Each row is a point on a landscape with many peaks, with its height.
From any point a climber steps to the highest of the 2 points nearest to it. It stops when none of these is higher. Distance is the straight distance between rows; heights are no part of it.
bifu: 100 131  85  97 120 114 116  94  91  98  93  74  50 104 115 106  85  89  89  81 106 103 126  79  99  85  84  90  74  87  87  98  80 106  71 113 113 116  96  88 117  (h 40.5)
fab: 100  88 109  99  69  65 111 113 136  94 109 132 102 110  62 108  91 107 122 112  90 105  82  89  73 102 153 124 147 123 105  78 116 115 113  92  67  61 104  89 128  (h 41.5)
Nalud:  68  93 119 107 122 101 121  68  52 110  73  95 100  93 158  84 128 112  99 108 108 109 144 117 112  85  81  98  64  86  66  96  74  83 107 117 102 132  96  96  63  (h 19.5)
toz:  98  88 129  94  81  72 113 105 129 123  89 136 133 120  94  97 125 113  99 116 101  90 131 118 107 104 120 111  89  98 106 100  95 106  92 112  85  76 123  88  86  (h 35.3)
vilo: 134 111  85  94  88  97  98 110 130  84 104 104  72 113  93 118  92  99  74  80 108  81 110  75 111 100 100 118  93  96 132  86  64 125  66  84 111  96 126  70 128  (h 50.0)
fuz: 105 115  88  87 106 127  90 105 122 101 103  58  67  99 127  91 109  93  70  77 134  68 149 102 100  85  71  91  33  76 106  86  69 100  73 117 120 121 101  79  90  (h 47.6)
karig: 103  84 131 121  77  71  84 104 127 105  88 145 161 120  87 131 118 111 101 122  88 108  98 109  92 114 119 112 115 128 119  91  90 127  92  98  63  64 103  76 103  (h 35.7)
Makad: 119 113  88 111  79 112  55 121 137  89 115  78  98 100  67 113  86  95  74  88 112  77  73  96  88 120  91  76  79  94 143  78  99 106  93 101 107  98 106  93 121  (h 61.3)
fug: 101  73 146  95  97  89  99  93  94 126  85 127 174 107  95  98 130 113 109 136  94  94 106 110 122 107 115  95  87 111 114 124  92  90 124 113  92 101  97 105  54  (h 31.3)
gine:  92  84 136 120  87 118  65  90  82  87 104 100 162  89 104 112 107 111 117 131  72 119  77  91 115 105 111  85  98 115 126 112  60  90 134 103 105 118  88 105  84  (h 20.6)
Furib: 119 103 107  84 118  96 123  99  87 150  72 109 129  97  96 113 110  94  99 128 115  96  99 123 100 108  87  83 125 116  85 122 162 104 122 105  72  71  63 121 103  (h 24.6)
vudo:  95 105  99  84 108  92 135  87  92 104  98 105  66 109 117  91  93  99 119  93  83 109 123  82  97  85 112 110 112  88  74 108  90 102  83  93 104 102 115  93  98  (h 10.7)
rumip: 101  86 105 119  69 104  48 109 123  75 113  96 124  93  61 109  92 108 108 106  78 101  48 103  98 121 106  79 126 109 126  95 108  96 125  99  98  94  99 108 107  (h 49.3)
davu:  97  88 129  99 116 106  96  85  65 134  76 121 171 105 115 121 135 109 109 137  98  99 105  97 109 103  92  87  79 107 102 136  85 103 120 112  88 108  75 100  64  (h 29.3)
famub: 139 115  88  90  73  91  96 126 144  85 123  99  68 111  56 108  64 105  91  79 107  86  82  75  83 106 117 124 121 100 133  87 107 124  81  72 108  82 109  78 145  (h 51.6)
dag:  71  79  95 120  90  86  89  90  93  66 106 123 104  88 126  78 111 110  95  77  84 122 104 120 117  99 119 130 101 110 107  69  54  89  93  91 102  99 150  96  98  (h 6.4)
Niru: 120 100 117  91  87 104  81 113 137 127  93 105 144 121  69 127 115  97  98 127  98  75  98  83 104 107 100  78  85  97 117 137  96 114 102 120  95  92  92  99  97  (h 34.8)
sofur:  85  86  96  92 119  91 117 102  72 130  84 103 114  83 123  67 131  92  84 105 134  92 132 157 116 105  85  81  80  97  88  84 149  65 120 125  92 101  92 117  73  (h 23.3)
dut: 117  87 111  94  47 109  49 124 145  74 120 105 132 100  44  88  97 114 108 103  88  84  62  99 109 111 117 102 100 109 139  95 109  88 114 104 106  88 111 121  87  (h 43.7)
duge: 117 124  80 102 132 105 130 132 125 103  84  85  68 119  79 108  81  77  74  78 126 102 103 130  85  95 107  92 101 103  96  71 130 109  62 106 104  88 102  92 143  (h 44.9)
vas:  73 112 107 108 135 107 140  65  50 106  76  94  66 100 151  98 108 105 110  98 103 119 141  89 106  84  82  94  74  95  55 104  80 100  96 114  95 125  93  93  85  (h 18.4)
kez:  96  94 120  69  87 121  86  80  85 103 108 102 119  92  99  87  92  99 140 122  74  83  94  53 107  87  94 114  90  89  95 156  67  90 109 103 128 127  92 120  58  (h 34.1)
mada: 102  82 118  81  96  99  90  93 102 123  93 115 139  92  86  90 119 110 119 131  91  77  69 121 121 108 113  93 122 115 118 124 143  86 163 110 103  93  86 136  63  (h 35.6)
fure:  90  99  86 101  86 100  84 114 125  89 113 105  84  99  97  82 103  97  80  82 114  90 111 121 107 105 109  93  81  95 110  71 105  89  86 104 108  92 136  99 100  (h 39.3)
lesed:  96  97  84 109  96  74 108 116 121  74 119 112  71 103  89  95  88 105 105  76  99 117  88 115  94 100 130 117 132 113 100  68 110 105  88  88  95  78 129  97 129  (h 44.0)
Muko:  63  76  97 122 115 101  96 102  69  97  96  95 123  86 137  74 132 105  85 102 124 102 125 157 114 101  87  87  68  94  95  64 112  67 115 117  97 117 102 107  66  (h 25.4)
feku:  75  95  85  95 101 118  85 115  85  89 114  72  84  75 112  77 115  88 104  90 119  84 100 130 110 101  85  80  77  95  90 100 123  61 136 112 121 116  93 129  74  (h 25.1)
gibit:  86  93  90 151 120 102  78  90  77  93  91  95 128 104 123 129 111 105  79 104  95 130  89 117  99 110  75  84 111 118 103  53  91  98 100 107  76 102  83  91 113  (h 49.2)
Siz:  84 110  75 114 100 130  65 115  73  74 116  56  75  74 109 106 101  92 107  94 108  93  66 118  97 104  64  73  87  98 103 113 116  70 147 103 119 119  72 128  93  (h 28.3)
Mesu: 120 112 104  59  76 113  83  94 115 115 128 101  99 104  72  90  74  94 133 115  88  70  77  50  98  97  83 117 108  78 103 162 106 105 100  97 123 111  77 122  89  (h 28.2)
nuluk: 137 101 111  72  63 110  84 112 153 114 113 109  97 115  69  89 100 107  88  97 109  62 112  70 103  90  97 119  80  83 132 118  84 117  81  97 117  90 119  83  97  (h 35.5)
duvu: 106  99  93  97 113 107  96 100  89 122  81  95 112  84  93  99 110  91  97 115 113  99  77 138 102 116  91  74 133 116 100 104 173  87 139 105  84  77  65 125 102  (h 22.9)
zadur:  86  94 116  82 107  75 141  81  84 118  94 119 104 108 117  94 103 113 127 115  86 114 108  90  96  96 118 105 118  94  72 111 106 107 104  88  85  97 106  92  86  (h 11.6)
zini:  76  87  89 113 106  86 106 114 101  99 104 112 110  92 103  73 109  92  77  91 124 104 113 158 107 115 104  81  99 108  92  58 161  80 101 106  83  83 116 111  95  (h 32.3)
vovo: 120 127  91 127 142 107 124 116  86 112  71  82  90 119  91 139  83  80  88  97 105 118  94 103  83 102  79  75 105 110  95  87 123 119  71 117  90 100  70  92 150  (h 52.8)
Buz: 109  92  84 128 108  71 105 101 108  61 111 106  82 106  99 128  93 104 102  81  74 124  70  77  96  99 115 127 139 116 115  82  51 124  79  84  95  94 124  85 139  (h 59.9)
Zitel:  97 118  71 104  94 114  91 140 119  81 123  59  71  84  70  89  69  66  71  74 122  96  67 123  86 128  92  72 104 101  99  76 156  83 104  93 112  84 103 114 124  (h 35.8)
laz: 104 106 110  83  94 114 107  66  87  86 110 111  69  93 122  86  84  94 107  82  73  90 137  42  93  73  93 135  96  64  85 132  48 115  69  89 125 121 111  88  71  (h 50.1)
goro:  79  78  93 120  94 101  60  98  86  81 111  95 115  78  89  95 104 102 103 103  91 118  37 131 101 129 108  78 151 118 101  83 157  85 147  89  86  93  90 118  97  (h 17.7)
dodu:  79 113  92 123  98 124  76  94  81  76 103  62  82  90 129 104 106 107  97  89  97 107 110 102  99  90  72  88  67  85  95  96  54  88  99 103 119 134  94  95  94  (h 47.3)
mube:  47  82  88 119 109  92 104  78  68  71 111 105  76  81 149  63 105 105  95  64  94 119 122 124 114  91 111 125  92  97  78  64  59  75  96  89 114 113 145  97  76  (h 7.6)
nof:  71  76 109  95 105  61 116  78  62 100 104 120 106  84 125  65 111 130 109 110  84 138  70 124 103 113 127 113 137 102  69  77 134  85 137  78  83 112 113 110  72  (h 33.2)
mig:  89  84 105 111  60 109  54 105 104  60 132 109 103  84  88  71  93 111 105  80  73 112  72  95 100 102 112 120 103 102 121  86  71  83 103  83 120 104 133 109  90  (h 38.6)
geg: 121  95 124 117  80  88  73 112 141 118  88 124 159 127  68 143 117 101  92 129  95  90  97  97  93 116 109  85  98 112 125 115 100 125  90 111  77  72  93  80 105  (h 33.4)
saso: 100 112  90  82  89 119  91  88  99  89 123  83  48  91 103  66  86  93  88  64 107  84 120  74  94  84  85 109  81  72  93 103  88  88  77  89 133 113 105  99  89  (h 22.6)
Latu: 108  95  74 111 104 102  93  87  99  57 107  95  66  93 126 103 100  93  70  64 103  99 125  81 121  92  95 131  84  93 107  76  20 109  61  83 119 119 132  75 111  (h 59.4)
palif:  74  78 127 100 109  54 141  77  78 108  85 141 109 110 141  79 120 116  97 101  87 116 136 124 119  93 122 134 100 100  87  81  69  93  90  93  84  97 134  79  67  (h 19.4)
faluz:  86  95  86 161 119  89  73  88  94  68  98 102 126  97 124 121 109 102  75  92  93 129  86 115 107 106  90 102 105 122 119  51  48 106  83 100  83  92 114  89 127  (h 48.5)
kubus: 122 131  71  95 118 119 107 132 132 106  86  59  83 106  70 104  79  72  65  83 135  89 103 122  83 114  87  69  83  97 111  78 138 103  82 110 104  92  92  94 133  (h 42.3)
rines: 114  83 121  67  67  95  89 112 141 121 104 110 137 111  63  76 109 109 119 120  96  68 106  93 128  97 116 110  90 102 116 131 106  84 124 116 115  98 106 129  55  (h 31.6)
kog: 118  98 101  72  64 100  91 106 137  96 122 115  70 103  77  67  95 108  96  84 106  79 120  83  99  90 107 131  98  79 114 107  99 102  82  84 120  93 126  91  94  (h 37.5)
fode:  94  87 120 106  76  68 106 103 125  97 101 132 126 114  91 112 108 120 112 114  82 109  92  94  87 107 132 116 130 114 106  94  91 118 105  92  73  71 112  84 106  (h 38.3)
fibo: 111 110  93  91  90  95  99 114 129 104 100  93 100  95  59 104  84  94 107 107 103  96  76 115  92 115 113  80 140 107  93 108 153  97 116  94  88  79  81 112 126  (h 41.8)
vipom: 116 118  79 133 141 124 118 105  61 115  67  70  90  97 114 133  96  94  86 111 119 117 106 107  89 104  56  66  89 115  94  98 133  99 102 124  80 101  49 103 130  (h 57.6)
vomu:  70  95  87  99 104 103 106  85  83  80 109  94  49  87 143  70 104  93  84  55 108  97 149 107 109  82 103 118  76  81  74  73  71  77  79  96 127 114 135  96  73  (h 8.7)
zas: 102  89  96  96  94  95 106  80  99  75 104 115  68  97 123  92  98  97  91  75  79 103 136  71 110  86 104 138  99  85  97  96  39 105  73  81 120 113 133  83  90  (h 54.2)
Pimov:  89  74  86 126 106 107  71 102  81 102  99  93 118  81 101  99 112  92  82 103 114 111  72 148 101 123  93  72 129 120 108  69 173  83 128 103  73  83  79 116  97  (h 20.4)
dubi: 105 122 101 104 112 113  99  94  92 126  82  99 130 121 105 142 111  95 100 124 101  91 115  72  95 102  79  72  72  93  99 139  75 119  85 124  91 104  79  83 103  (h 57.1)
tir: 125 125  88  93  90 108  80 114 124 110  96  71 102 101  59 121  78  85  94 104 105  83  74  90  93 118  88  68 110  94 114 119 131 107 106 108 101  94  74 109 135  (h 38.8)
Sopiv:  69  89 104  86  94 116  81  84  63  81 113  85  84  75 116  62 101 109 128  90  90  98  96  95 110  92  92 105  94  89  77 110  87  62 129  90 130 133 100 127  59  (h 28.6)
gavu: 106  95 128 100  88  87  97 103 124 118  86 136 147 125  99 124 128 107  96 115  89  93 126  94 102 102 119 107  78 102 118 122  57 118  79 108  94  84 119  77  90  (h 33.5)
dubu:  98 119  78 121 115 128  70  94  65  93  89  68  84  76 108 121  95  96 107 113 105  99  55 112  89 111  67  69 113 111 110 122 137  88 155 108  98 102  55 127 115  (h 31.8)
Nel:  92 113  74 144  92 114  55  98  93  53 127  61  88  83 121 117  89 100  77  70  98 110  82 102  97 103  81 110  75  98 129  70  24 100  85  79 120 119 119  87 120  (h 17.2)
zat: 105  97  99  66  87 105  91 103 109 119 105 103 107  90  80  85  99 100 131 115  94  73  81 104 111 102 101  91 118 101  97 135 136  81 140 104 115 100  87 135  92  (h 32.4)
fir:  94 113  78  70 106 107 120 120 118 117  96  83  79  90  87  68 102  79  85  83 129  89 123 134 104 105  99  81  87  91  77 100 146  74  99 111 109  93 103 118 100  (h 27.5)
peleg: 112 108  98 121 134 113 116  98  58 135  68  92 120 104 125 141 116 101  88 123 114 112 121  98 100 102  58  69  81 115  89 105 116 104  99 122  67  96  59  96 106  (h 62.6)
dala: 123  92  94  77  70  76 121 122 145  80 114 134  73 110  55 104  80 100 107  94 104  95 104  76  74  91 154 151 134 112 110  82 108 116  94  86  90  66 114  87 139  (h 45.0)
Seto:  90 127  81 136 125 109 102  92  80  89  85  75  79 112 132 127 104  95  86  95 104 114 119  92  98  92  72  85  75  96  96  81  57 107  83 114 104 118  91  83 118  (h 43.3)
Duz:  84  99 110  81  99 128  87  78  62  94  99  85 101  77 118  94 102 111 136 120  86  85  91  82 116  90  81 103  86  97  89 141  80  82 139 110 128 136  76 130  63  (h 31.4)
podam: 100  97 119  87 142  76 136  85  39 143  73 128 128 113 134 128 113 115 105 127 101 139 114  93  96  97  94  95 103 112  68 104 119 120  98  90  63 102  85  96  80  (h 14.0)
bulu: 103  97 126 115  98 103  89  95 109 106  84 123 138 114 127 126 129  95  80 115  95  98 142  97 112  97 108 105  56 101 124 104  20 114  72 111 104  97 116  75  94  (h 31.9)
lovaf: 117 107  83  86  89  89 119 131 132  86 118 102  57 109  60  97  65 101 103  79 105 103  91  97  77  90 137 131 133 102 104  83 119 108  83  78 105  77 111  92 145  (h 48.1)
vofa:  87  92 121  78 129  61 150  73  56 127  86 136 125 113 128 118 107 122 129 127  93 137  98  84  84  91 122 110 112 103  68 121 104 129 101  76  68 105  94  87  71  (h 12.8)
tad: 123  96 115  85  55 124  59 111 135  87 128  99 120 102  53  73  96 112 104 105  89  80  79  70 113  98 103 112  82  96 144 116  76  89 102  95 128 102  98 117  73  (h 39.8)
nupam: 121 105  90 101  92  83 108 104 118  84 109 110  82 118  96 126  86 101  98  93  79 102 101  58  95  96 112 124 117  96 117 107  60 129  73  84 104  93 118  76 126  (h 53.9)
voto: 105 114  95  92 143 113 140  87  44 117  70  97  80  84 119 103  91 104 112 118 106 132  77 108  96 104  86  89 121 115  63 119 152 107 124 101  84  96  67 124 109  (h 48.9)
bilum:  99 113 100 101 105 131  78 104 104  91  96  47  87  95 130 101 118 103  94  95 115  82 134 104 106  82  58  85  36  80 100 115  66  93  93 124 123 142  79 101  77  (h 52.2)
bof: 106 118  93  87  95 136  74 101  99  96 106  52  85  93 107 104  97 102 104  98 111  68 104  74 107  88  57  92  51  79 105 137  77  94 102 118 125 138  63 115  89  (h 57.0)
dur: 103  75 136  84  73  75 106 108 130 124  93 126 148 111  76  83 125 116 115 125 101  79 110 116 120 104 127 107  94 102 105 116 115  89 121 121  91  88 114 108  67  (h 33.3)
paseg:  86 106  75  99 121 108 130 131 103 101  96  84  84  90  89  74  94  71  78  80 133 107 107 157  95 111  99  75 108 106  74  70 170  78  99 106  99  81 103 118 105  (h 29.5)
kitup: 104 103  78 119  66 122  59 130 124  66 146  79  78  89  79  85  83  90  68  67 114  72  62 103  92 122  90 100  73  95 137  60 103  92  90  84 116  95 131  98 109  (h 52.0)
puru: 114 112  96  71 109 121 108 102 104 157  77  97 111  94 100  97 110  81 106 122 116  61 111 121 110  93  83  84  82 108  99 146 136  94 142 138 104 101  67 139  88  (h 42.1)
Gur:  87  72  94 118 112  60 131  88  94  65 100 131  88 103 129  93 120 105  97  75  93 127 117 111 125  95 122 142 118 110  96  69  50 108  73  90  85  93 144  88 109  (h 5.4)
runir:  83  86  89 125  63 111  51 120 114  49 135 103 102  83  91  83  93  98  81  72  94  95  69 119 102 110 109 113  81 110 127  62  82  87  97  86 106  93 147 110 102  (h 43.6)
koso: 130 117  94 134 106  82  92 119 139  95  91  88  97 122  61 139  78  86  88  99 103 103  76 105  85 114 118  92 126 119 124  72 122 133  73  98  87  75  92  83 154  (h 62.1)
Fosa:  87  86 116  92 113  73 129  94  93 137  79 121 120 103 117  70 133 102  84 109 122  90 152 147 120  98  95  92  74  90  87  79 121  79  95 125  87  99 113  99  69  (h 21.9)
Dovo:  80  87 121 125 100 106  87  94  96  98  88 111 137  99 133  99 128 103  87 113 101 105 135 127 114  93 102 100  59 100 115  79  47  90  88 119 103 112 114  91  84  (h 30.0)
til:  91  96 109 103  80  95  92  87  94  86 112 111 117  98 105 113  84 114 130 113  51 121  66  53  80  99 109 109 130 101 107 128  55 113 102  77 100 105 112  88 102  (h 24.3)
Veri: 120 106  89 135 145  85 116 121 105 104  82 102  87 121 100 130  96  75  79  81 116 117  98 132  90  97  94  91 111 118 104  52 117 112  52 111  85  85  92  89 155  (h 48.6)
Fanot:  87 124  82  89 136 122 136  99  72  89  92  69  20  95 113  82  71  83  99  58 109 119 120  94  91  79  90 100  83  89  58  99 107  87  72 101 120 121  98 103 113  (h 38.0)
Tude: 118 131  83  80 119 124 125 103  99 147  67  87 103  95  94 111  96  78  95 119 121  79 107 109 100 105  72  79  87 105  87 150 139 104 115 132  95  94  61 123 114  (h 44.2)
gipi: 126 113  96 113  82  78  92 117 141  89 107  98  97 118  61 137  75 103 103 105  85  97  72  73  81 110 124 107 131 113 126  95 100 134  88  87  88  76  98  80 145  (h 56.4)
mog:  76  94  99  81 103  91 121  76  79  96 104 103  52  89 128  55  94 100 115  69  92 105 135  94 103  82 110 114 103  81  62  97 100  74  93  88 122 113 127 103  69  (h 9.8)
kaver:  77  77 130 107 107  48 132  79  79  98  93 148 131 106 140  96 119 122 102 108  77 137 106 110 106  99 132 143 121 115  96  81  60 107  97  78  69  95 128  82  78  (h 18.2)
Vifo:  85 121  80 110 148 118 141 109  64  94  84  78  39  99 109  94  81  83 100  69 112 133  97 120  88  90  88  86 100 103  56  87 125  88  87 106 106 116  94 104 131  (h 35.9)
rif: 112 113  80 100  87 126  84  95 104  76 132  78  47  95 104  80  84  93  69  52 119  72 108  75  94  95  73 116  69  79 122  83  67 104  70  74 139 114 109  76 102  (h 20.9)
rumik:  74  76 118 112  89  62 101  95  97  93 104 134 124  97 106  80 110 127 106 108  88 123  82 131 100 114 129 118 135 111  91  65 125  96 120  89  69  89 120  98  87  (h 36.7)
Sor: 118  87 117  94 112  95 101 101  89 156  73 116 152 103 102 120 132  97  94 130 114  83 111 121 109 104  83  78  98 109 105 118 137  98 122 121  76  85  72 114  80  (h 26.0)
kifas:  99 114  98  93 127 104 140  96  80 121  78  98  89  99 106  94 103  96 104 105 110 115 112 115 104 101  90  79 108 103  70 101 134  96 104 109  90  98  83 108 108  (h 45.1)
sof: 115  87 102  64  54  76 118 103 137  84 122 139  69 103  70  62  92 104 108  87 109  87 141  81  88  81 136 167 116  83 100  97 107 103  99  79 107  83 132  90  95  (h 39.9)
nak: 108  82 120 114 113 109  91 104  81 139  73 108 167 108 112 133 141  99  89 134 111  91 125 113 106 102  75  75  73 108 113 108  95  98 107 127  80 100  69 101  76  (h 27.6)
Sepu: 134 113 109  78  76 107  85 107 138 117 107 105 112 124  76 126  89 105  88 102  99  66 107  47  96  96  97 110  79  86 138 138  62 139  69  92 110  91 112  65 110  (h 33.9)
Vapa: 103  92 115  69 105 102 110  87  89 146  83 114 136 101 104  96 119 102 124 135  99  65  98 110 126  94 100  97  90 110  99 148 124  93 151 123 110 103  83 132  59  (h 39.2)
Dase: 108 111 108 106 115  85 121  98  96 113  97 112 120 120  88 139  89 103 122 122  86 116  79  77  77 102 113  88 132 117  92 117 115 133  95  92  73  85  78  83 123  (h 42.6)
zik:  97  89 115 114 128  96 100  84  35 130  72 112 142 100 139 135 122 116  88 130  91 137  96  96  98 108  80  90 106 114  83  90 107 109 112  96  62 104  73 100  81  (h 15.4)
kesog: 100  82 121  64  73  85  99  97 114 117 109 124 134 101  78  96  97 114 152 136  82  80  74  66  92 102 124 117 126 100  97 156 113  99 134  88  99  95  95 119  81  (h 28.0)
Moso: 104  95 120  82  70 128  68  91 107  88 126  94 116  93  80  67  96 108 117 109  80  83  99  63 115  87  96 116  80  94 122 128  61  79 107  96 137 122  86 127  55  (h 36.6)
lizig: 108 127  89 112 106 123  80 104  94 102  87  61 101 103 104 131 102  96  94 115 108  86 104  82  98 103  60  73  63  84 108 126  81 106 103 126 104 125  68  97 113  (h 62.8)
Vab: 104  99 127  85  87 132  81  75  92  91 114  88  95  94 113  81  95 103 102  93  89  76 130  53 103  68  85 123  64  69 104 134  38  99  78 102 137 131  94 101  62  (h 46.8)
piva:  85  97  97 134 116  81 102  89  92  83 104 110 103 106 111 117  98 111 108  96  71 136  68  92  93 106 104 101 143 121  99  73  78 114 101  88  83  98 109  90 121  (h 69.6)
pur: 130 118  88 133  86  97  60 117 150  96  92  86 112 115  66 140  88  88  71 101 110  84  76 104  89 132  96  76  98 112 146  68 113 127  79 108  89  85 101  83 138  (h 69.9)
nitum:  78  84  99 105  95  63 125  98 106  85 116 123  83 101 103  81  95 120 120  90  90 127  86 116  93  99 138 125 145 112  85  68 115  95 111  82  83  83 125  98 108  (h 40.4)
nuziv:  90 105  77 124 106  96 101 130 119  76 116  86  81  97  73  97  75  78  84  76 114 115  73 142  90 116 114  84 127 120  92  56 162  94  91  91  91  73 114 107 129  (h 35.0)
kavi:  72  88 127  91 117  73 136  70  72 125  76 120 102 103 141  71 125 109  95 104 103  99 153 122 117  89 104 103  75  87  73  89  84  79  93 113  97 110 120  86  57  (h 20.5)
leni: 102 101  93  90 135  92 145  84  90  91  87 107  38 107 140 100 101  82  94  61  99 104 156  87 115  69 108 126  90  84  73  89  64 109  57 101 115 110 125  82 102  (h 3.8)
Nokug: 105 106  93 125 104 111  72  89  77  97  88  86 113  90  92 125  99  98 104 118  88 109  52  98  91 118  82  64 136 113 106 109 132 103 139 102  86  95  65 108 116  (h 35.2)
Nutuv: 114 101 103 123 107  90  93  96  93 108  93  97 125 107  79 139  92  97 111 126  82 120  59  91  84 118  98  74 149 125 100 102 138 128 114  93  70  85  67  93 125  (h 39.0)
Keper: 117 128  95  81 129 111 149 106  94 134  72  92  98 112  88 112  89  86 104 117 113 102 112  99  95  97  87  82 101 101  70 136 132 114  88 120  88  92  74 106 120  (h 46.4)
Subo: 108 124 103  93 127  93 136  89  93 129  85 118 109 130 107 140 104  94 113 109  98 106 129  73  92  90 102  90  87 100  87 132  86 132  64 111  83  92  92  75 107  (h 52.6)
vusov:  97  99 109  99  84 128  71  92 100  84 111  82  93  95 111  91 102 105  94  93  90  89 117  80 104  82  89 105  64  78 114 102  41  90  84 100 131 127 102  96  85  (h 43.8)
Tedis: 125 107  97  62 101 103 139 101 126 105 105 103  46 107  90  80  76  90  91  71 114  85 148  80  99  67 112 140 102  77  90 108 100 113  63  82 119  95 117  81 106  (h 44.1)
tirar:  97  99  80 133 115  89  99  88  95  65  96 102  87 101 124 117 110  96  76  83  97 117 108  96 116  96 100 114  97 106 113  70  27 111  69  96 102 104 128  83 122  (h 54.1)
Lag:  91  98  98  94 139  92 143  85  49 103  91 101  76  88 119  87  93 110 119 103  92 152  62 112  91  98 112  99 142 109  57  91 150 106 123  79  85 110  84 117 110  (h 53.8)
Gomu:  69  72 109 103  92  93  82  84  69  81 113 109 118  72 113  68 107 125 118 105  73 130  46 115 106 120 122 103 138 103  89  90 113  77 150  80 101 118 112 118  74  (h 31.0)
lebe: 122 129  99  77 122 102 145 112 113 131  87  95 100 128  78 132  77  89 113 113 109  98 109  79  81  89 115 101 103  95  80 140 111 130  67 110  87  84  83  84 130  (h 49.0)
Kuzon: 127 124  97  73  86 109  91 113 134 128 101  84 108 114  71 112  86  90  97 111 106  71  95  70 101 103  86  83  88  84 113 137 108 113  91 110 105  98  85 100 122  (h 36.8)
nive:  86  93 113 124 106 129  77  89  63  89  89  80 135  86 124 111 121 113 111 126  91 113  85 108 111  98  81  81  89 101 105 111  76  88 139 110 104 127  74 110  84  (h 18.7)
Zezov:  92 100 100 116 127  84 122  93  79  97 102 105  91 105 108 109  93 109 117  99  81 142  66 101  89 101 106  91 145 116  78  75 123 113 108  87  80 100  91  98 124  (h 60.8)
vuv: 110  93 105  60  89  84 147  96 121 112 109 122  61 107  88  74  79  96 117  96 103  91 150  73  88  71 137 149 116  79  79 117 107 104  83  85 105  86 118  90  95  (h 42.2)
Rupa: 102 101  89 115  84  86  90 126 139  83 111  95  93 100  48 101  76  93 101  96 111 108  68 134  82 118 128  92 143 122  98  72 166 101 104  89  79  66  97 101 134  (h 38.4)
difos: 147 110  92  73  90 100 125 104 136  89 116 109  58 116  77 102  71  94  86  72 118  74 128  60 103  82  96 141 101  85 123 105  81 134  61  70 121  96 116  61 127  (h 46.7)
Romig:  99 102 102  61  97  92 121  91  95 124  96 108 109  88  94  93  90 106 137 129  95  91  75 101  97 105 111 100 135 103  77 139 150 103 144  89  96  87  81 125 102  (h 30.1)
ruzom: 115 110 111  93 105  83 132 112 125 125  95 110 117 120  68 125  92  98 110 124 106 100 105  97  80 100 122  93 125 109  87 112 130 123  92 100  73  71  79  92 127  (h 45.8)
koziv: 108  79  86  97 126  72 144 100 104  77  99 122  50 109 121  97 107  88  97  62 107 115 134 105 119  79 124 139 111  93  82  78  70 109  60  90 104 100 138  82 122  (h 4.5)
zuk: 105 101  87  84  89 124  84 120 132 100 122  80  72  93 100  72 103  89  69  74 134  65 125 110 102 100  91  94  50  84 117  76  97  91  79 105 120 106 123  91  90  (h 43.2)
Git:  98 127  67 110 115 118  98 122  94  86 101  59  70  88  89 102  83  74  80  81 123 105  88 117  86 114  82  63  92  98  94  85 133  87 106 105 107 101  84 108 123  (h 39.1)
nuz:  94 108  96  86  92 102 108  82  79  94 108  99  90  99 106 107  75 105 139 112  67 112  74  48  84  98  95  99 124  87  84 135  82 111  98  89 101 112  99  98  99  (h 26.1)
Safa: 106 117  80 122  81 127  64  98  95  69 131  66  71  94 103 102  83 105  78  64  99  87  83  74  90 102  72 115  70  81 134  84  40 105  80  74 136 124 101  80 113  (h 19.0)
sozo:  91  87 130 117  82 103  68  90  93  87 108 112 154  95  99 119  97 112 124 125  52 125  54  71  93 112 114  90 122 116 119 123  59 109 123  88  94 111  98  92 100  (h 22.4)
zabut:  91  81 109 131 118 116  80  85  42 110  77  89 137  83 147 118 131 118  88 127  99 125  92 125 106 105  74  92  96 106  99  89 103  87 134 107  78 115  66 109  79  (h 17.0)
Bog: 109 113  95  73  75 119  75  91 107  93 134  92  74  97  70  66  80  97 116  89  92  77  74  58  95  99  79 110 102  72 107 133 104  90  97  85 134 115  81 118  95  (h 26.4)
dobig:  80  84 101 122 104 117  79 108 102  84 102  80 128  91 124  87 130 104  88 108 118  93 134 147 113  95  90  85  46  94 115  76  78  81 100 124 110 122 107 104  71  (h 27.9)
nokat:  67  81  98 119  81  99  66 101  95  68 125 106 107  83  99  79  95 115 108  86  76 123  58 113  99 114 112  99 126 107 101  76  92  81 122  86 103 104 127 107  93  (h 34.9)
dazo:  95 110  86  73 104 116 102 103 103 119  94  79  82  85 102  81 108  86 101  96 122  78 120 112 110  97  83  80  75  88  84 117 121  76 116 123 115 113  88 123  93  (h 25.9)
Defep:  95  98 100  69  83 116  82  99 109  99 127  91  70  89  89  51  99  93 106  78 108  75 109  85 107  89  89 106  83  78  92 115 107  70 100  95 136 117 101 124  68  (h 24.2)
pilem:  96 103  94  67  97  96 126  84  82 102 105 101  87  85 103  91  73 107 150 120  83 113  69  72  89 100 108 103 139  98  69 133 128 103 124  81  98 104  90 115 103  (h 28.1)
gomo: 122  95 115  59  68  97  91 112 142 133 114 113 124 117  64  94  95 103 128 122  99  63  96  70 105  95 112 113 102  91 104 156 110 101 111 106 105  94  93 119  88  (h 29.9)
Vupap:  76  90  81 112 102  87 107 122 119  89 106 114  92  98 109  68 113  84  68  80 128  85 130 158 109 109 113  93  65 102 101  50 138  85  83 109  91  82 145 107  99  (h 35.4)
led:  95  89 106 134  91  99  67  98 109  92  96 106 132 102  89 118 106 103  91 112  87 113  74 115  96 121  97  77 120 113 116  78 103 102 109 106  84  92  95  94 110  (h 56.3)

Where does a climber stop that starts at each point below?
fir -> lizig
geg -> pur
nof -> pur
nuluk -> piva
Zitel -> peleg
koziv -> Keper
rif -> toz
Sopiv -> led
nive -> Keper
Pimov -> toz
